Points on a hilly landscape, in no order, each with its height.
A climber steps from a point to the highest of its 2 nearest points, and stops where none of them is higher. Distance is the straight distance between rows; heights are no part of it.
<857> (h 84): [131 128 122 152 117 124 103 132  77 112 178 155  89 121 109 162  93 128
 110 165 109 168 162]
<362> (h 485): [134  93 145 139  71 125 104 111  99 141 113 117 149 181 151 143 215 155
 141 155 109 126  96]
<495> (h 357): [110 111 124 134 150 114 135 186 124  96  92  98 170 101 116 100 177 151
 135 129 100 147 143]
<450> (h 358): [122 129 133 198  99 114  91 100 108 115 143  89  66 176 178 133 152 128
 141 174 105 120  99]
<148> (h 523): [119 118 147 156 110 158 126 135 114  78 172 131 114  83 151 143  80 119
 139  89 115 161 142]
<255> (h 443): [204 132 142 141 128 126 104 124 147 131  61 107 137 148 114 120 213 154
 125 130 131 171 134]
<652> (h 544): [147  83 159 100 165  67 180 157 151 114  44 126 143 114 137 152 178 105
 157 163 156 116 150]
<628> (h 428): [116 134 130 105  79 128  80  89 127 166 131  96 106 189 114 185 180 148
 143 140  84 103 107]
<334> (h 418): [222 131 130 127 120 130 116  82 158 123  87  94 119 158 107 140 208 152
  95 135 149 135 111]
<568> (h 222): [128 171  97 167 155 123 105 131  92 120 137 151 139 165 151  89  85 105
 118 154 104 138 126]
<793> (h 43): [105  77 125  79 183 114 141 164 165 104 165 112 104  77  94 145 168 147
 134 101 110 116 164]
<411> (h 737): [162 160 112 159  74 133 117 126 164 188 141 106  84 160 172 128 185 135
 101 131 152 208 143]
<1024> (h 577): [ 96 142 128 155  80 162 114  82  90 137 166 163 146 139 158  96  51 135
  98  99 112 117 114]
<397> (h 429): [144 171 106 136 173 126 141 194 142  91 110 120 172  99 161  85 136  97
 129 117 115 167 154]
<910> (h 663): [206 212 113 158  61 151 151 103 154 138 158 167  97 161 166 109 110 142
  96 102 154 194 120]
<578> (h 411): [ 92 105 130 128 135 173  98 109 128 143 141 110 125 105 111 172 121 167
 125  69 109 110 117]
<45> (h 378): [153 110 131 168 115 106  84  88  95 103 120 100  87 178 137 143 165 140
 116 171 115  96 104]
<130> (h 693): [149 169 113 158  99 120 133 142 150 157 141  70  94 141 200 140 193 110
 124 148 142 172  99]
<502> (h 144): [153 163  85 156 111 143 134 167 118 135 141 124 148 129  85 136 135 165
 108 151 129 167 136]
<287> (h 238): [121 152 124 148 144 106  97 120 108 102 141 158  86 142 150  62  78 110
 131 167 102 123 128]
<773> (h 304): [102  85 146 128 142 144  91 135  98  83 137 101 102 135 144 117 151 144
 139 109  77 141 157]
<1079> (h 532): [129 149 124  64 128  87 144  82 142 148 202 177 171 139 136 111  86  87
 151 146 167 134 130]
<503> (h 581): [159  91 128 114 167  61 144 146 134 105  69 126 126 126  85 150 173 114
 148 178 140  94 123]
<728> (h 654): [ 88  96 142  92 167  53 139 170 172 103 118 116 141  98  99 123 161 132
 166 145 115  87 148]
<617> (h 453): [159 180 117 156 135 160 150 167 138 105 105 111 156 126 153  95 139 111
 116 104 144 184 128]
<5> (h 509): [176 100 132 106 180 109 161 155 135 129  35 136 158 110 129 136 183  99
 136 151 148 148 177]
<1037> (h 582): [158 160 104  86 138 123 155 126 177 117 171 148 150 106 122 109  90  78
 144 111 177 153 155]
<1011> (h 621): [ 91 124 132 169  89 161 114 104  89 142 148 162 121 141 110 115  64 167
 107 124 110  80 109]
<105> (h 370): [117 169 122 167  91 155 157 136 124 124 124 134 157 121 131 132 102 147
 132  98 162 124  89]
<428> (h 496): [ 87  88 178  96 148 108 148  97 195 114 208 169 162  77 149 113  99  88
 141  94 149 101 150]
<686> (h 620): [ 94  80 142 132 153 119 153 137 119 153  76 174 155 118  82  96 111 145
 124 150 142  72  98]
<222> (h 350): [ 86 153 122 160 132 155  90 112 115 150 133 119  65 150 110 149  67 132
 125 127 105 109 136]
<737> (h 53): [138  99 134  83 156 138 129 155 127  90 163 117  70  94  92 167 139 134
 123 110 121 153 176]
<146> (h 405): [ 96 152 124 147 171  94 124 181 133  87 100 122 145 111 164  64 114 120
 137 142 103 146 141]
<534> (h 497): [ 89 128 170  76 145  86 139  67 159 165 207 178 164 133 122 106  73  95
 141 148 138 104 140]
<609> (h 696): [ 97 108 129 132 159  71 165 164 171  92 154 143 146 112 104 133 140 110
 155 157 160  89 145]
<557> (h 539): [123 138 120 123 124 177 108  94  89 141 171 168 144 123 156 109  53 104
  97  78 118 163 145]
<901> (h 381): [ 84 108 139 132 173  87 126 194 123 112  53 109 159  99 132  93 130 144
 150 161  85 143 133]
<67> (h 560): [172 162 111  30 145  96 152  94 144 119 190 151 142 118 163 117  78  82
 148 120 157 172 138]
<10> (h 339): [110 155 145 163  98 109 125 122 105  95 107  77  89 158 159 147 151 125
 171 145 111 111  77]
<798> (h 451): [185 194  89  93 108 138 143 123 114 112 174 163 136 113 148  96  92 117
 107 119 143 197 142]
<713> (h 471): [115  98 127 109 156 135 139 121 177 113 186 153 159  73 107 114  88  92
 142  80 170  95 141]
<396> (h 542): [168  89 145 123 101 138 121  97  83 151  44 123 159 162 141 155 199 147
 115 162  96 135 106]
<978> (h 125): [129 161  88 158  84 155 138 126 102 171 167 137 117 131 114 176 108 167
  89 143 125 167 147]
<233> (h 528): [ 99  79 160  96 135 124 117 123 139 118  52 118 183  95  91 118 159 169
 165  97  76  92  81]
<966> (h 282): [ 73 154 104 154 107 162 101 118 125 207 106  97 150 172 142 151 126 143
 107 121 123 116 115]
<202> (h 272): [117 147 118 115 124 104 154 123 145 132 122 168 163 108  92 118  69 102
 137 143 187  68 104]
<625> (h 419): [129 119 131 107 161 139 155 164 161 116  77 107 173  86  88 130 156 153
 155  93 148 102 110]
<890> (h 445): [101 104 137 119 164 137 131 140 154 115 129 126 155 101 102 123 118 133
 147  90 150  84 129]
<658> (h 395): [137 132 134 156 107 162 158 154 144 106  92 114 182  92 100 118 140 160
 140  86 168 140 100]
<938> (h 320): [ 79 140 148 157  67 132 119 118 128 149 146  89  81 153 178 163 127 114
 160 124 132 117  83]
<300> (h 441): [108 102 141  95 196 130 150 125 117 185  32 132 169 108  79 138 148 133
 120 120 128  90 109]
<906> (h 688): [ 91  98 143 147 133 147 112 114 116 144 110 162 124 130  80  90 100 178
 114 136 120  52  87]
<54> (h 328): [ 89 105 127 129 156 120 118 169 115  90 148 107 134 104 113 121 143 167
 144 115  63 142 159]
<460> (h 565): [111 132 132 166  82 184 143 135 119 136 180 120 121  95 157 135 118 123
 120  93 128 196 133]
<4> (h 635): [154 108 131 129 151 158 130 116 110 138 115 152 140 165 108 120 166 136
  80 114 142  77 128]
<701> (h 397): [114 114 136 102 118 131  98 109 124 116 119  99 116 159  93 136 161 163
 163 123  86 101 108]
<419> (h 348): [132 182 119 178  64 162 178 138 125 138 131 106 125 122 166 129 138 137
 142 123 161 161  67]
<1095> (h 161): [173 139 102 142 151 125 152 179 141 120 114 139 155 109  83 115 154 147
 107 147 149 153 149]
<725> (h 487): [118  85 138  75 152 134 149 126 116 163  22 135 179  99  85 138 174 158
 155 117  72 118 107]
<661> (h 433): [110  90 141 115 136 166 105 116 152 109 151 111 100  66 104 187  92 148
 153  57 122 103 133]
<179> (h 519): [ 97 113 140  77 141  90 144 120 172 108 199 157 148  84 168 104  62  73
 136 117 133 138 167]
<988> (h 561): [210 151 127 123 163 147 143 134 165 146  95 136 121 159 108 101 164 121
 101 102 168 132 149]
<624> (h 386): [ 84 123 142 119 137 146  92  98 129 150 104  86 121 127  81 151 123 168
 154  91  86  84 102]
<314> (h 529): [ 94  73 151 118  76 130 107 114 100 173 166 105  70 150 174 166 147 109
 143 142  96 156 131]
<797> (h 298): [136 173  90 110 118 142 147 120 135 123 149 147 141 104  91 140  57 111
 130 116 167 100 117]
<384> (h 452): [113  79 128 109 149 132 122 124 174  99 159 141 123  40 122 155  61 115
 136  72 141 112 143]
<935> (h 610): [152 131 111 122 125 121 165 159 156  80 175 148 128  89 107 120 114 114
 141 119 163 133 150]
<579> (h 474): [181 134 136 127 158 136 136 144 126 120  27  92 151 124 128 128 185 125
 137 128 125 174 138]
<235> (h 524): [173 133 137  96 163 154 160 121 176 152 124 158 142 134  78 126 140 112
 106  93 188  90 132]
<340> (h 426): [171 193 116  93  78 162 149  91  92 133 187 167 128 130 181 134  73 116
  93 109 126 218 119]
<62> (h 479): [123 134 125 104 180 136 154 145 156 173  80 141 167 127  70 131 124 114
 107 117 170  77 113]
<477> (h 104): [115 124 106 150 116 126 120 132  72 140 170 130 103 130  87 170 117 179
 116 158 104 130 147]
<453> (h 644): [113 122 171 148 118 125  92 108  96 149  41 103 139 179 157 111 161 128
 143 139  93 108  89]
<22> (h 594): [207 139 115 137 137 159 118 109 124 123 144 152 110 169 123 116 165 124
  79 113 154 124 148]
<467> (h 538): [123 116 139  39 132 103 142  88 144 119 187 153 147  85 147 121  29  78
 146 123 140 163 143]
<605> (h 562): [ 80  90 166 154  87 159 110  99  79 143 168 119  87 137 157 146 122 125
 129 106 107 130 139]
<475> (h 284): [125 110 134 128 139  88  99 141 107  50 139 102  81 141 158 112 162 140
 140 145  71 123 151]
<930> (h 182): [129 129 127 124 177 106 152 170 134 139 109 165 178 114 114 106 135 102
 117 163 152 134 151]
<778> (h 460): [104 120 107 112  72 102  79  98 138 195 142  87  94 178 149 168 170 122
 146 164 113 130 110]
<675> (h 699): [162 191 119 156  79 160 140 105 145 165 156 111  87 154 178 146 135 124
 101 109 161 180 118]
<92> (h 495): [127 107 112 102  54 124 113 127 128 198 163  88  70 148 168 180 166 114
 130 143 140 167 132]
<734> (h 476): [181 185 113 132 126 174 133 124 131 129 135 145 150 146 167  79 117 109
  91 106 136 173 133]
<278> (h 504): [153 142 112 120 141 184 127 134 114 132 149 154 175 121 135  87 100 120
  98  86 135 140 144]
<1014> (h 651): [ 95  84 131 120 140  85 160 152 155  82 192 158 108  82 111 141 108 126
 148 140 147 108 161]
<343> (h 398): [187 117 128 138 100 131  88  68 126 116 113  61 110 177 133 166 191 133
 115 155 124 108 112]
<525> (h 323): [104 157  96 130 142 154 119 113 131 147 142 122 102 114  84 163  59 133
 116 103 144  95 132]
<603> (h 619): [150 111 120  80 165  79 131 166 153  92 118  97 124 124 100 144 188 138
 153 160 114 109 153]
<912> (h 266): [111 117 126 143 171  60 115 152 131  56 131 120  65 135 173  86 110 123
 130 165 104 114 169]
<133> (h 655): [123 153 107 164  55 123 163 156 125 164 175  95  84 127 211 131 160 108
 131 142 146 177 110]
<1015> (h 244): [117 118 137 132 120  84 138 121 136  90 129 189 126 137  92  86  62  98
 153 177 164  75  98]
<74> (h 201): [144 146 101 152 175 115 124 160  95 140  86 151 176 144 126  99 105 113
 103 175 133 132 140]
<224> (h 570): [ 94  67 173 124 156 110 136 138 133 125  43 139 154 106  92  98 137 149
 159 126 124  79  92]
<1043> (h 613): [ 98 121 122 160  70 146 153 143 105 145 172 111 108 124 169 149 167 133
 128 129 131 165 122]
<517> (h 66): [142 102 131 107 137 124 129 142 107  83 175 144  87  92 100 173  91 115
 118 151 104 171 187]
<260> (h 325): [113 164 123 152 137 141  86  92 104 141 110 113  95 176 119 140 118 129
 117 124 135  75 119]
<47> (h 221): [131 119 121 153 111 116 133 132  97 107 111 170 123 144 106 101  94 125
 131 166 140  94 100]
<757> (h 379): [ 73 122 147 139 122 170  91 102 113 178 142 114  88 113 116 191  68 147
 112 103  96 129 134]
<598> (h 596): [140 132 143 153 102 133 121 127 112 173  42 102 153 179 170 136 186 126
 105 153 122 149 117]
<144> (h 252): [118 164 116 130 164  66 124 157 145  71 148 141  89 127 174  57  86  82
 151 169 110 107 141]
<614> (h 303): [131 164 108 158 116 147 112 109 108 173 114 122 138 192 131 149 133 156
  78 139 129 105 127]
<928> (h 689): [128  99 156 140 142 147 110 106  81 140  74 131 142 187 126 113 164 143
 112 125  99  77  93]

For each start below, name the point where the climber stops.
<517> | <906>
<701> | <411>
<287> | <906>
<450> | <609>
<901> | <906>
<798> | <906>
